Each row is a point on a landscape with many valleys, with its height.
A ball rolls from a point to whichever of its 2 nearest points has the largest drop for the distance, and stops where none of them is lower. Distance is the straight distance between rows; heights are no part of it.
(866) h=54.6: [ 92 121  57 139 135  93 123 119 207 111  85  96 129 144 138 133 155 110
 140 131 109  85 148]
(281) h=20.9: [134 145  57 141 135  73  99 127 106 169 144 178 149 121 162 122  87 189
 118 120 123 140 114]
(214) h=46.5: [165 141 221  85 172 185 137 159 107 157 157 138 124 121 162 143  90 129
 105 130 111 193  79]
(719) h=63.1: [158 119 133  82  68 150 103 172 175  74 108 102 147 108 128 119 154 145
  75 141 148 135  95]
(773) h=19.8: [ 88 103  58 148 142 122  73 116 142 121 148 127 172 162  95 131  85 131
 148 119 101 147 162]
(204) h=41.8: [166 139 175  93 175 123 118 141 115 174 131 128 115 118 148 138  93 135
 136 141 133 149  98]
(271) h=70.1: [114 135 114 158  78 160 163 192 107  67 110 183 112 128 103  98 133 131
 123 118 155  66 134]
(794) h=37.1: [101 111 102 136 147 180  81 174 108 110 164 139 170 171  98 121  45 116
 146 107  96 164 132]
(951) h=48.3: [102 151 167 131 173 133 133 173  81 185 151 137  82 107 123 141  73 109
 162 101 125 130 131]
(498) h=53.1: [172 127 226  74 127 144 114 111 158 122 131 108 130 117 144 158 144 131
  76 145 121 196 105]
(625) h=2.5: [137 127 115 143 134  92 158  87 138 133  95 137 103 165 125 118 153 103
 152 129 153  97 151]
(84) h=57.4: [123  99 135 145 122 131 156  47 132 117 105  82 121 163  98 138 183  60
 116 139 145 129 143]
(1117) h=31.3: [136 105  94 138  77 143 137 135 165  77  96 108 123 142 116  97 174 124
 119 137 146  81 146]
(146) h=17.4: [146 151  61 134 125 112  91 174  91 146 158 186 154 126 143 136  45 165
 104 125 122 139 114]
(944) h=33.7: [101 126 151 112 193  84  89 109 113 219 148  94 110  94 152 153  86 137
 155 113 107 157 107]
(129) h=76.8: [148 119 143 105  79 136 127  88 116 111 203 177 154 114 119 103 160 160
  65 123 156 170 154]
(75) h=45.8: [165 132  98 103 112 106 131 160 154 101  91 157 125 161 120 111 120 150
 157 143 144  93 144]
(49) h=14.4: [143 135 113 114 140  76 149 115 188 121  79 117 102 145 129 141 154 106
 135 132 142 102 144]
(552) h=78.3: [ 30 107 115 180 111 135 107 133 110 130 136 105 146  60 152 126 143 137
  87 108  75 141  75]
(1229) h=70.2: [110 104  81 177 130 126 127  94 120 112 122 128 164 160 148  89 119 137
 175 137 128  91 167]
(135) h=53.2: [125 131 176 123 146 156 153 132 113 118 102  50 137 111 136 134 125 137
 204 142 103 111 134]
(291) h=45.9: [ 95 128  24 140 154  93 104 148 189 128 106 103 140 163 116 127  96 136
 176 123 107  89 170]
(1218) h=56.6: [145 109 129 105  79 121 115 101 164  96 134 126 135 113 130 105 182 136
  86 133 157 138 135]
(276) h=34.5: [103 128 139 145 159  99 152  73 136 139  90  56 130 124 164 127 152 114
 165 147 123  95 133]
(1102) h=45.6: [175  94 112 150  81 148 154 101 109  93 130 147 108 160 122  72 174 132
 121 139 186 111 151]
(725) h=3.9: [ 68  92  85 155 108 164 100 107 160  93 121  73 162 145  92 127 148 118
 145 123  94 119 158]
(595) h=63.3: [ 91 118  87 181 127 132 137 129 107 113 132 158 127 163 103 108 118 119
 149 115 131 105 157]
(750) h=35.6: [113 139  86 151 164  50 135 108 170 151  90 140 123 118 189 107 149 132
 119 128 145  84 120]
(823) h=23.0: [108 165 129 136  97 141 138 167 108 125 177 197 130  82 131 153 122 150
  67 113 145 147  77]
(1122) h=25.7: [124 173 200  76 102  97 164 101 173  93 148 166  99  97 106 153 157 107
  64  93 135 138 144]
(1078) h=29.2: [111 140 124 130 144 181 106 186 127 105 166 171 145 139 106 130  50 106
 104 100 110 163 118]
(741) h=30.0: [128 169 142 144 141 154 161 200  69 147 147 201  89 126 117 132  99 120
 142 110 142 110 112]
(10) h=39.7: [159 124 113 109  92 134 144 159 177  75  87 128 117 155 102 116 151 120
 133 146 147  95 137]
(681) h=47.5: [169 131 139  80 151 120  93 135 162 134 122 103 150 144 150 145 110 145
 129 149 117 170 125]
(1120) h=72.3: [134 103 135 124 120 156 120  80 139 125 109  52 148 153  88 153 153  96
 160 165 107 129 140]
(466) h=66.1: [116 118  48 137 129 110 132  95 182 120 102 107 143 178  98 130 141 107
 155 145 128  98 171]
(685) h=50.0: [199 106 156 136  98 139 166  82  82 134 143 153 107 159 111  97 169 136
 132 154 180 140 145]
(927) h=24.4: [126 170 152 101 103  94 180 120 154  99 113 194  87 102 116 135 161 111
  76  97 162 105 137]
(1062) h=71.1: [123 107 150  94  69 180  99 146 139  75 154 116 149  91 103 106 152 140
  70 128 143 160  87]
(953) h=49.9: [165 145 204  75 139 149 113 150 145 127 133 132 120 113 155 155 119 138
  79 132 126 175  90]
(1186) h=50.8: [ 98  95 166 168 138 141 143  68 104 126 125  86 105 139  96 143 167  75
 137 128 121 133 137]
(886) h=21.5: [143 147 134 107 128  85 173 156 189 109  60 130  61 113 118 143 160  83
 123 116 144  78 139]
(700) h=20.6: [ 80 168 119 177 138 169 165 203  81  94 102 134 130  58 150 130 112 139
 168  99  90  81 140]
(1039) h=32.5: [171 105  75 135  87 138 109 147  84 126 156 152 175 145 141  86  97 190
 128 162 145 141 132]
(811) h=69.1: [ 93 150 117 167 115 143 172 180 112  96  95 173  93 119 120 112 123 123
 152 108 136  48 141]
(128) h=52.3: [151 129 121  96 150 103 105 113 165 138 124 138 125 152 107 161 113 122
 129 124 119 146 158]
(1139) h=18.3: [137 133 136  95 136 141 125 181 198  92  96 100  97 137  86 157 138  90
 115 127 113 126 131]
(467) h=21.7: [156 141 155  89 128 168 119 165 137 101 161 178 142 137 137 137  76 127
  85 107 131 175 113]
(1247) h=80.1: [195 101 147  91 118 126 126  53 134 139 117  93 144 158 106 151 159 119
 134 158 140 169 151]
(650) h=61.2: [ 94 133 123 127 138 113 106 168 161 119  91  76 132  97 148 138 136 136
 139 126  89 106  98]
(28) h=53.7: [123 103 201 142 128 146 163  84  88 131 112  72  90 126  91 161 164  57
 129 136 122 143 114]
(422) h=25.1: [112 131  97 132 167  64 102 114  96 213 165 164 129 115 159 128  95 159
 134 110 130 153 129]
(35) h=13.8: [144 147  93 129 142 157 106 182  78 149 184 182 153 141 145 129  39 151
 121 123 108 171 103]
(849) h=62.2: [145  88 141 120  95 133 113  90 143 111 125  81 132 112 132 117 193 132
  94 142 152 144 111]
(356) h=62.3: [128  91  98 123 113 127  92 100 140 122 138 118 156 150 114 119 130 145
 126 140 133 149 132]
(974) h=26.7: [ 96 159 137 127 126 108 132 142 114 154 153 196 103  87 137 148 126 134
  89  96 143 140  88]
(439) h=52.7: [168 101 179 116 106 153 155  82  93 125 128 113 100 144 101 121 168 122
 121 154 168 142 121]
(410) h=56.4: [113 137 134 137 163 123 167  44 126 132  87  39 118 150 113 156 171  53
 159 145 106  98 141]
(1215) h=35.2: [102 115  34 122 157  92  76 120 181 143 134 122 156 168 100 144  93 136
 152 116 107 127 178]
(755) h=49.6: [177 135 128 104 147 109 147 151 130 128 107 143 119 155 125 122  92 138
 172 144 138 113 143]
(557) h=56.7: [161 117 201  95  96 137 114  92 149 121 133  95 139 102 135 141 183 143
  79 143 136 172 108]
(77) h=45.7: [ 85  87 145 180 138 169 131  70  94 141 134  73 144 123 122 125 148 104
 157 135 111 139 129]
(339) h=35.7: [107 101  86 146 132 157  86 146 121 105 171 144 166 177  75 122  75 122
 151 114 117 156 164]
(959) h=15.5: [ 93 157 103 183 133 149 159 192  63 133 141 163 124  90 148 118 107 149
 158 108 100  84 111]
(545) h=44.7: [203 133 104  92  70 139 121 160 140  95 111 158 158 136 156 103 126 186
  94 161 166 118 126]
(731) h=74.7: [ 44 126 114 181 134 129 100 139 131 118 118 105 139  75 151 127 150 124
 108  95  73 110 108]
(153) h=56.1: [118 140 144 102 144 120 130 164 145 112  91  35 143  95 155 128 121 150
 189 142  98  95 115]
(1055) h=46.3: [129 156 186 115 180 136 116 149  96 217 159 145  77  91 134 153  82 112
 128  99 132 168 109]
(891) h=54.5: [169 104 202 115 122 135 173  76  82 122 115  94  88 139 108 147 168  79
 120 153 151 153 117]
(213) h=54.8: [200 126 149 112 128 159 128 145  83 150 160 172 147 165 136 115  90 166
 144 161 150 168 135]
(589) h=21.3: [110 157  89 164 126 126 145 173  49 159 155 148 146 105 170 101  82 169
 176 141  92 110 117]
(32) h=29.0: [128 124 129 114 181  99  94 119  98 215 163 142 123 120 147 132  71 158
 155 116 123 167 133]
(835) h=28.1: [117 173 160 155 141 175 139 219  72 152 138 167 101  96 131 148  91 126
 133 108 117 109  96]
(1249) h=40.6: [101  78 131 164 119 190 104  84 100 113 146  50 155 132 114 112 165 125
 144 134 115 121 139]
(611) h=76.3: [130  98  72 148 117 125 122  68 145 125 113  98 172 177 114 112 147 126
 174 149 136 105 168]
(189) h=81.3: [ 61 115 143 172 111 149 109 139  98 148 168 114 130  73 140 129 154 130
  87 109 101 154  71]
(1134) h=78.2: [168 129 186  93 100 115 124  67 119 139 179 156 152 128 145 119 161 174
  81 141 142 178 149]
(475) h=55.8: [151 126 120 101 116 104 117 103 155 114 135 164 141 165 105 132 127 135
 119 123 142 159 166]
(553) h=26.0: [147 140  82 149 102 127 125 160  72 154 152 146 159 120 163 104 101 188
 143 160 111 128  95]
(548) h=18.1: [123 147 173  86 103 103 144 121 192  94 117 139 107  85 117 146 179 107
  64 109 134 136 108]
(930) h=40.9: [151 108  78 151  80 137 146 115 131  88 122 145 123 158 129  65 166 130
 113 122 187  72 152]
(771) h=39.2: [140 144 180  89 163  97 109 106 126 188 150 145 114  98 153 151 123 155
  99 118 121 174 117]
(473) h=54.2: [148 109 119  97 115 124  83 128 161 120 117 107 160 137 124 136 135 149
 113 144 116 158 112]
(550) h=50.1: [110 134 163 144 188 137 142 139  78 188 154 114  88 134 116 128  76 110
 202 111 118 121 150]
(735) h=50.7: [178 111 133  98  67 143 143 101 145  77 134 148 130 133 110  92 176 140
  86 132 182 128 153]
(1083) h=39.0: [209 117 109 103  98 115 112 133 107 129 130 150 166 147 158  95 125 191
 128 171 154 139 130]
(1087) h=74.6: [131 104 130 121  85 167  92 117 109 106 182 138 156 116 100  91 138 146
  81 121 151 176 120]
(871) h=32.1: [ 94  99 107 157 116 186 113  96 129  98 117  58 172 132 115 109 151 124
 176 137  99 109 169]
(683) h=66.8: [ 76 142 109 180 117 119 163 137 117 109 136 183  99 140 123 104 138 114
 130 107 155  91 132]
(806) h=20.5: [131 155 130  92 121  80 170  86 168  94 124 182  95 142  86 150 152  88
  97  99 152 124 179]
(1164) h=16.7: [159 152 134 110 149 178 121 172  98 138 186 199 152 140 152 131  54 143
  94 111 113 182 107]
(1150) h=13.4: [145 129 121 136 116  93 176  68 141 115 108 160  99 161 103 137 163  75
 117 126 161 119 164]
(329) h=52.8: [206 126 147 106 149 127 125 131 101 145 137 144 141 173 117 118  89 160
 167 173 150 147 147]
(420) h=59.9: [ 99 118  94 159 123 145 123 167 105 100 122 144 144 135 112 120 105 134
 159 112 106  99 147]
(1103) h=57.3: [153 118 157 135 139 179 108 158  79 150 185 153 149 147 120 110  74 138
 142 149 113 180 107]
(778) h=29.1: [127 129 112 131 125  96 134 136 145 126  90 130 127 115 159 109 163 142
 126 137 136  93 104]
(505) h=31.2: [ 77 159 119 157 139  99 148 154 114 165 127 188  84  81 149 135 135 118
  99  85 139  95 100]
(197) h=51.0: [ 96 131 111 144 179  97 149  59 136 151 105  79 120 157 119 157 133  61
 167 126 116 103 158]
(481) h=44.2: [157 135 211  84 187 138 116 140 119 174 138 117  92 109 143 154  81 111
 123 117 119 177 105]
(260) h=19.7: [126 161 133 137 127 178 127 179  86 148 194 187 135  95 138 158  77 139
  85 111 116 168  73]
(836) h=51.5: [112 141 163 142 175 130 161 135  80 143 126  89 106 123 125 135  97 128
 210 136 116 110 149]
(31) h=64.9: [118 106 115 134 121 131 147  54 157 128  90  55 135 163 109 139 182  81
 139 158 129 100 135]
(33) h=68.9: [ 55 119 101 154 105 113 103 172 164 101  98  97 143  78 154 132 149 135
  92 109  85 106  89]
(844) h=24.9: [118 121 128 129 154  76 125  86 176 146  86  84 113 119 149 145 160 117
 141 136 118 102 119]
(1053) h=32.3: [ 93 164 124 167 150 123 155 175  97 149 133 203  73 118 113 140 105 110
 140  80 140  96 131]
(726) h=4.0: [119 144 159 101 115 122 135 176 188  98  92 120  92  98 107 151 162  97
  91 120 123 121  99]
(729) h=42.3: [103 139  54 139 152  60 123 112 188 141  81  85 143 135 183 108 131 137
 156 136 134  74 140]
(175) h=17.2: [107 127  94 156 103 119 143 143 151  93  87 129 133 135 153  92 160 129
 129 133 136  66 132]
(707) h=52.6: [192 146 122  70  88 125 107 182 173  90  98 121 151 123 165 123 135 170
  85 162 138 125 101]
(860) h=54.9: [107 132  64 142 138  94 118 155 142 111 105 132 145 143 138 115 106 144
 158 120 110  83 145]
(899) h=44.1: [ 68 143 114 174 169 102 145  75 152 142 106  78 125 126 150 141 138  83
 163 120 107  82 152]
(1243) h=37.0: [127 128 173 103 187  66 103 104 135 209 128 103 103  94 162 147 129 142
 140 119 123 157 110]
(511) h=83.5: [ 78 130 164 179 135 128 134 123  86 181 172 150 103  89 132 134 167 114
 113 107 107 161  76]
(1224) h=79.6: [185 122 188  89 110 105 142  49 129 134 134 126 126 143 128 155 163 136
  94 148 146 170 156]
(616) h=76.6: [186 107 147  91 137 148 119  90 139 135 120  61 152 171  92 156 116 122
 170 180 121 164 136]
(732) h=24.8: [ 88 169 145 143 138 162 132 222  99 116 110 142 107  75 131 139  91 129
 138  96 100  79 107]

Two balls start at each pair of points below. Name the first point that both come to, or write never.
(731) / (511) => (35)
(811) / (1229) => (595)
(1218) / (439) => (1102)
(891) / (849) => (1102)

For each start below, name every point that the ball comes to, in order.
(410) => (197), (899), (276), (844), (49), (625)
(611) => (466), (866), (729), (750), (778), (175)
(1134) => (129), (1087), (1062), (719), (707), (545), (1083), (1039), (553), (589), (959)
(189) => (552), (731), (33), (650), (153), (135), (836), (550), (951), (1055), (481), (204), (771), (1243), (944), (32), (422), (281), (146), (35)
